The views of a scene show one set of named points, each view turned or mirrored, and shifted as a whole, with a little noise and some points left out.

Scene 1
View 1
(60): [-20  -7  23   1  -3   8   1  12]
(13): [ 15 -19   5  10 -13  11  24   3]
(26): [ -7 -18   6   7  19   3  24   5]
(126): [ 25 -11   1  25 -14   2   1  18]
(24): [-35 -15  26 -13   6  13  20   0]
(162): [ 27 -24 -12  22   6   2  30   5]
(95): [-46 -11  22  -8  27   7  14   7]
(109): [ -4 -12   9   8   3   5  13  11]
(4): [-19  -9  10  10  19   1   6  16]
(78): [ -4   2  13  17   2   0 -22  29]
(110): [ -8  -3  20   9  -7   4 -13  23]
(198): [-32 -14  29 -12   2  16  14   1]
(191): [ 22  -6   0  26 -11  -3 -12  26]
(184): [-42 -14   7   3  55  -5  24  13]
(31): [  6 -10   4  18   2   2   1  18]
(208): [26 -8 -2 26 -5 -1 -3 21]
(120): [ -7 -12  19   2 -12  12  11   6]
(246): [ 17  -9   6  19 -13   5   0  16]
View 2
(191): [-19  -2  18   5   3   0  10 -11]
(26): [ 16  17   3  26 -12  11   4  -2]
(126): [-29   5   7   2   3  -3  -3   4]
(109): [  0  13   0  19  -5   7  -1 -13]
(120): [ -5  18 -15  13  -7   9 -14 -19]
(162): [-4 20  8 17 -6 -1 -3 30]
(31): [-11   4  11   8  -2   2   3 -10]
(95): [ 45  23  -8  41 -22  26   8 -44]
(208): [-17  11   9   6   0  -2  -3  13]
(4): [ 12  10   6  21  -8  11   8 -24]
(198): [ 18  22 -22  22 -13  18 -12 -36]
(60): [  3  10  -9  16  -6  12  -3 -35]
(110): [-14   1   0   4   0   4  -1 -36]
(24): [ 21  24 -21  28 -16  20  -6 -32]
(184): [ 48   5  23  40 -15  21  31 -33]
(246): [-24   7   1   3   3  -2  -6  -3]
(13): [-12  21  -9  11  -5   2 -14  10]
View 3
(110): [  2 -20  16  21  12 -15   0  -5]
(191): [-12 -10   6  23  20  -2 -14  18]
(60): [  6 -21  10  24  -5 -23  16  -2]
(126): [-13 -19   3  20   9  18 -14  16]
(162): [-18 -11 -12  24 -17  19  -1  42]
(184): [ -4   8  -6  46  -2 -67  28  33]
(24): [ 10 -20   5  24 -30 -30  33   1]
(13): [-10 -22  -1  18 -19  18   4  18]
(246): [ -7 -20   5  17   4  12 -10  12]
(95): [  8 -11   3  32 -18 -50  33   7]
(31): [ -9 -13   5  22   3  -3  -3  18]
(4): [ -3 -10   1  30  -2 -27  11  16]
(78): [ -4 -12  14  25  24 -18 -10   2]
(208): [-13 -13   4  21  14  13 -17  23]
View 4
(162): [ 22 -33  -4   8 -31  13   0  -9]
(110): [ 21  10   7   7 -16 -30 -30   9]
(120): [ 11  -9  -6  15 -36 -28 -23   5]
(109): [ 11  -8   3   3 -26 -16 -12   7]
(24): [-16  -5  -7   3 -43 -41  -8  21]
(198): [-11  -2  -6   6 -41 -45 -14  19]
(31): [ 24  -5   6   4 -18  -9 -17   2]
(4): [  4   0   9  -5 -20 -18  -5  14]
(95): [-20   5   4  -9 -30 -39   1  28]
(191): [ 34   0   9   4  -6  -4 -20   0]
(60): [  5   3   1   5 -28 -35 -19  14]
(208): [ 40  -9   6  11 -11   2 -24  -9]
(78): [ 29  13  14   3  -5 -21 -28   7]
(246): [ 33 -11   2  15 -22  -7 -26  -7]
(126): [ 39 -12   1  15 -18  -1 -26  -9]
(26): [  0 -15   1  -1 -31  -9   4  11]
View 5
(184): [-20  21 -30 -15   8  59   7 -56]
(198): [ 2  7 -1  9 28 38 -8 -7]
(109): [ -9  -6 -12 -13  10  16   2 -10]
(24): [ -1  12  -3   4  31  40  -6 -10]
(60): [ -3  -6  -7   7  12  25  -8 -14]
(31): [-10 -16 -14 -16  -4   6   1 -11]
(13): [ -6  -9  -4 -24  18   0   6  13]
(120): [-2 -9 -2 -4 18 15 -7  2]
(26): [-14   6 -14 -25  19  24   8 -12]
(110): [ -2 -24  -9   6  -4  12  -9 -17]
(162): [-20  -4 -16 -46  13  -4  19   7]
(191): [-12 -24 -18 -17 -17  -1   4 -16]
(208): [-12 -27 -15 -25 -14 -11   7  -4]
(78): [-14 -16 -20 -10 -12  16   0 -29]
(246): [ -7 -23  -9 -15  -2  -5   0   2]
(4): [-12   0 -17 -10   7  28   0 -24]
(126): [-10 -27 -12 -22  -7 -10   5  -1]

Which points are out of place in each view (at most two, in the order of its rows)? Write none if all are in place.
view 1 => (191), (184)
view 2 => (95), (208)
view 3 => none
view 4 => none
view 5 => (78)
